Each scene shows the same named points in several views. A view is turned or mirrored, shifted and resized as a whole, has a little noise and may leave points out.

Scene 1
View 1
kereb: [-16   5  11  -8   0  15   1 -37  16  30  -8   3  -1   1 -38  10   4   2
   7 -13  -9  -1]
mafu: [ 11 -11 -10  -7  14 -16  16  11  15  10  10   4  18   6   1   9  -2   7
   3  -9  -6  -1]
kodo: [ 18  -2  -4   5   2  -3  15  -7  21   5  -5  -3  32   9  -3  25   1   6
  -3 -14  25 -15]
Vafi: [  7  -1   0   2   1   4   8 -17  15  14  -5  -1  21   7 -13  16   5   5
   2 -10  13 -13]
vob: [ -5 -16  -9  -1   8   8  -2  -2   3  18  14  -1   0   3  -2 -24  11   3
  17  11 -21 -16]
nin: [ 10 -10  -8  10   2   8   2  -5   9   8   5  -5  20   6   1  -5  10   3
   9   5   8 -24]
firo: [ -3  -8  -3  -3   8   4   4  -7  10  18   7   1   6   3 -10  -4   6   4
  12  -2 -11  -8]
Meser: [ 16 -16 -17  -4  14 -18  16  20  14   3  13   2  21   6  11   4   1   7
   3  -4  -4  -6]
bifip: [ 32 -28 -31   8  15 -20  14  41   8 -10  25  -5  32   9  38 -15   6   6
   7  13   2 -25]
numo: [-13  -7   4   2   1  21  -6 -23   6  23   2   0  -2   2 -20 -15  14   2
  16   3 -13 -15]
duz: [  9 -15  -9  29  -8  38 -13 -18  -2   6   4 -16  20   8  12 -35  24   0
  19  27  18 -52]
Feros: [ -4 -22 -18 -16  22 -20  10  27   6  16  27   7  -6   2   4 -18   2   5
  14   5 -44   5]
Mupiv: [  7  -8  -2  25  -9  37 -10 -27   4   9  -3 -15  21   8   1 -19  21   0
  14  17  25 -46]
gon: [ 10  -8  -7  -6  10 -11  15   4  16  10   5   3  19   6  -3  14  -1   6
   2 -11   1  -4]
fega: [-18 -25 -10  -1   8  18 -13   1  -7  24  27  -1 -18   0  -3 -53  19   0
  28  27 -46 -17]
kag: [-18   0   8  -4   1  20  -5 -33  10  29  -3   1  -3   1 -31  -3  10   1
  12  -5 -12  -8]
View 2
numo: [  9   8  -1  -3   4   7  -2  -3  21   2 -18  -4   3   5  -6  -1   1  -9
   1  -8 -13   1]
mafu: [ 1  2  4  3 -4  0 -8  1  3 15 -2  8  2  2 -9 -5 -2  0 -8 10 10 -3]
firo: [  4   6   1   1   0   3  -5  -1  13   8 -10   2   3   3  -7  -3  -1  -5
  -4  -1  -2  -1]
kag: [  8   7   6  -2   4   5  -6  -3  23   6 -25  -2   4  10 -16   0  -4  -7
   4 -10 -12   3]
bifip: [  1   0 -14   1  -5   2   1  -3  -7  11  21   4   0 -10  13  -9   9  -4
 -16  20  18  -5]
gon: [  2   1   4   2  -2   1  -7  -2   4  16  -5   7   0   5 -12  -5  -2   0
  -6  10   9   0]
Mupiv: [ 15   0 -15 -12   8  14  11 -23  18   2  -5 -12  -3  13   1  -4  11 -12
   2   4  -7  16]
duz: [ 14   3 -21 -11   6  14  12 -19  16  -3   2 -14  -1   2  11  -4  15 -16
  -3   1  -8   9]
fega: [  5  16  -9   0  -1   5   1   8  21  -8  -8  -7   8 -16  14  -2   7 -15
  -6 -17 -18 -14]
kodo: [  6  -5   2  -2   1   5  -5 -13   4  19  -4   5  -4  17 -17  -5  -1   1
  -2  17  12  11]
Meser: [  0   1  -1   3  -4   1  -6   1   0  15   4   7   1  -1  -4  -6   0   0
 -11  14  13  -5]
nin: [  7   1  -6  -4   2   7   1 -11  10   8  -2  -2   0   7  -3  -4   5  -6
  -3   7   2   6]
Feros: [ -4  11   2   8  -7  -2  -9  16   6   6  -1   8   8 -16   4  -5  -1  -5
 -14  -2   1 -20]
Vafi: [  7  -1   3  -3   2   5  -4 -10  10  14 -11   3  -1  14 -16  -4  -2  -2
   0   7   4   9]
vob: [ 5 10 -5 -1 -1  4 -1  1 15  2 -7 -2  5 -4  3 -3  3 -9 -6 -5 -6 -5]
View 3
Meser: [ 21  -6   1  12  40  -2   0  -3   2 -11  20  -8 -10   0 -12   6 -13 -17
 -15   6   2  -5]
fega: [ -4   1   3   8  -4  24  12   6  -1 -39 -12 -38  21   3  -4   2  34  -6
  24  21  -1   3]
duz: [  3  24 -12 -27  -3  43  -2   0  14  -5   3  -6  -9  23 -29   1  15 -19
  18  24  -3 -10]
bifip: [ 34  -2   7  10  28   4  -2 -15   4   5  32 -19 -17  -1 -25   8 -14 -29
  -4  27 -20 -23]
mafu: [ 16  -6  -3  11  43  -3  -1   1   1 -17  13  -3  -8   1  -9   6 -12 -12
 -17  -1   9   1]
numo: [ -8   8 -14  -9  18  23   3  14   6 -30 -11  -4   6  15  -7   0  17  -2
   3   0  20  13]
kereb: [-12   5 -18  -7  36  14   0  21   5 -35 -15  12   4  15   0   1   8   6
 -13 -20  37  26]
gon: [ 14  -4  -7   6  45   1  -1   4   3 -15  12   3 -10   5  -9   4 -11 -10
 -18  -5  14   3]
kag: [-12   6 -16  -8  28  20   2  19   5 -35 -16   5   6  15  -1   0  14   3
  -5 -12  30  21]
Vafi: [  6   7 -16  -9  40  12  -5   9   8 -14   4  16 -12  14 -12   3  -9  -8
 -18  -9  22   9]
Mupiv: [ -2  27 -19 -33   7  43  -6   6  15  -4   0  12 -13  27 -26   1   9 -14
   8  12  10  -2]
firo: [  3   0  -7   2  30  11   1   8   3 -24  -1  -5   2   9  -7   3   4  -6
  -6  -2  15   9]
vob: [  3   2  -3   3  16  18   4   6   2 -25  -1 -17   7   8  -8   4  13  -8
   5  10   4   3]
nin: [  8   9 -10 -10  25  20  -4   2   8 -11   7   4 -11  14 -17   3  -1 -14
  -4   6   9  -1]
kodo: [ 13   7 -14 -10  48   7  -9   3   9  -3  15  21 -21  15 -17   4 -20 -13
 -24 -10  19   1]
Feros: [ 14 -15  10  28  23  -2  10  -1  -7 -33   7 -36  13  -9  -2   6  11 -11
   2  16  -4  -2]
View 4
Mupiv: [ -7  -4  -7  -2  12 -30 -15 -15  -2  -4 -28  -4  -7  11 -22   2   2  27
 -18 -25 -16  23]
gon: [ 15  -4 -34  -4   8   0   6 -20   4 -14 -12  -7  -9  -1   0  15 -11   5
  -6  21  15  -5]
numo: [  3  -9  -5   4  30 -16 -11  -8   1   2 -10   9   7  -5  -2   1  15  10
 -16   4   9  12]
kereb: [ 12 -19 -17   5  39  -9 -12 -17   0   6 -22  13   1   4   0  -4  27   0
 -14  27  11  -4]
vob: [  2  -3  -7   1  17 -13  -3  -6   2  -5   3   3   9 -16   3  11  -5  13
 -14  -2  18  15]
bifip: [  6  12 -30 -13 -24  -2  16 -14   5 -29   5 -22  -7 -15  -3  33 -48  22
  -4 -12  16  14]
fega: [ -6  -2  12   6  24 -19  -5   9   3   0  23  11  27 -33  11  11   0  17
 -19 -15  24  30]
Vafi: [ 12 -10 -28  -3  17  -6  -1 -21   1  -6 -22  -2  -8   7  -4   7   3   5
  -9  19   7  -4]
nin: [  4  -2 -20  -5   7 -12  -2 -16   1 -10 -17  -8  -7   1 -10  11  -8  17
 -11  -1   2   9]
Meser: [ 13   1 -33  -6  -3   3  11 -17   5 -19  -3 -11  -6  -8   3  23 -25   9
  -4  12  20  -1]
firo: [  9  -6 -17   1  19  -7  -1 -12   2  -5  -7   2   2  -6   2  11   0   7
 -12  12  16   5]
Feros: [ 13   1 -17   1   9   3  12  -3   6 -13  23   2  16 -32  19  24 -18   5
  -9  13  39   8]
duz: [-12   3   1  -4   4 -31 -12  -7  -2  -7 -12  -7   0  -2 -19   7 -10  32
 -18 -35 -10  32]
kag: [  7 -15  -9   6  37 -14 -12 -13   1   5 -16  13   5   0   0  -2  23   3
 -16  15  10   4]
View 5
Feros: [ 17   9  18  14   8 -14 -19  31  16 -20  -1 -14  17 -12  11  20 -17  -6
   1 -11  -2  -6]
Mupiv: [ -8  20 -26   2  12   3  -2 -26 -10 -10  17  41  14   7 -27   9  31 -16
  -5  17  29  13]
kereb: [ 18  -4 -27  11  -7 -28  11  -9   2  -7 -19  35  16 -13 -17  29  10  22
   3 -25  19   7]
kodo: [-24  -6 -33   1   1 -22  -1 -23  15 -22  -3  28  11   1   1 -14   3  -1
  -7 -19  14 -11]
mafu: [ -7  -1 -10   7   4 -19  -9   3  19 -23  -3   8  11  -6   8  -2 -10  -1
  -4 -18   4 -11]
Vafi: [-10  -3 -29   5   1 -21   2 -18  10 -16  -6  30  13  -2  -6   3   7   4
  -4 -17  16  -3]
vob: [ 14  15   1  12   7  -7 -10   9   4 -13   5  11  17  -6 -10  25   6  -7
   1   1  13   6]
bifip: [-26  14   6   3  19   2 -28   7  19 -31  23  -9  10   6  14 -22 -10 -34
 -10   8   0 -14]
fega: [ 36  26  20  18  11   4 -16  26  -4  -8  10   3  21  -9 -16  47   9 -12
   4  15  14  18]
kag: [ 21   3 -21  13  -4 -21   7  -5  -1  -7 -13  32  16 -11 -19  34  13  15
   3 -15  21  10]
duz: [ -5  26  -9   5  17  13 -11 -14  -8 -11  26  26  15   9 -24  11  27 -28
  -3  27  25  16]
View 6
vob: [  3   0   6  13  -8  11  -4 -16  21   1 -14  18 -22   1 -10   9  10  -1
   6   0   7  -1]
Feros: [  2   6  10  15 -19  24 -18  -8  36 -10 -19  25 -12  -3 -25  17  18  -6
  -2  -6  14 -23]
Mupiv: [ 13  -6   6   2   6 -19  12 -13  -7  23 -13   1 -12   3  14  -3   1   6
   2   5  -7  29]
gon: [  6   6   3   0 -12   3  -9   9  12  -6 -16   8  17  -5  -4  10  17   5
 -20  -6  10  -5]
kag: [-13   0 -12   3   6   6   9 -10   7 -18   4   2 -15   1  12   3  15  13
  -4   0  14  24]
Vafi: [  3   2  -3  -4  -5  -4   0   6   2  -6  -9   1  12  -3   8   5  14  10
 -20  -3   8   9]
firo: [ -1   3   1   5  -5   7  -4  -4  15  -9 -10  10  -5  -2  -2   7  15   5
  -8  -2  11   4]
kodo: [ 11   4   2  -8  -8 -10  -3  14   0   0 -15  -1  27  -6   7   6  14   9
 -28  -6   5   4]
duz: [ 18  -7  13   7   2 -15   8 -20   1  33 -20   9 -23   4   4  -1  -1   1
  12   6 -11  18]
bifip: [ 32   2  27   7 -22  -4 -18   0  17  28 -38  18  12  -6 -22  13   7 -10
  -8  -4  -6 -24]
fega: [ -2  -3   7  21  -4  20  -2 -31  29   2 -13  24 -46   4 -15   9   8  -4
  22   4   7   3]
mafu: [  8   6   5   3 -15   7 -12   7  17  -6 -18  10  14  -7  -9  11  16   2
 -18  -7  11 -11]
nin: [ 11   0   7   3  -6  -6   0  -2   6   8 -16   7   2  -2   2   5   9   4
  -8   0   2   7]
kereb: [-16   2 -15   0   3   9   6  -2   8 -27   6   1  -5  -2  13   4  18  15
 -13  -2  19  19]
numo: [ -7  -1  -4   7   1   7   5 -13  11  -8  -3   8 -20   2   4   4  11   8
   0   0  11  17]
Meser: [ 14   5  11   3 -18   4 -14   6  17   2 -23  13  15  -5 -13  12  16  -1
 -16  -5   6 -15]

In a view up to two points have been moved. Name them for each view, in the order of its rows, or write none.
view 1 | duz
view 2 | none
view 3 | Feros
view 4 | Vafi
view 5 | none
view 6 | vob, kag
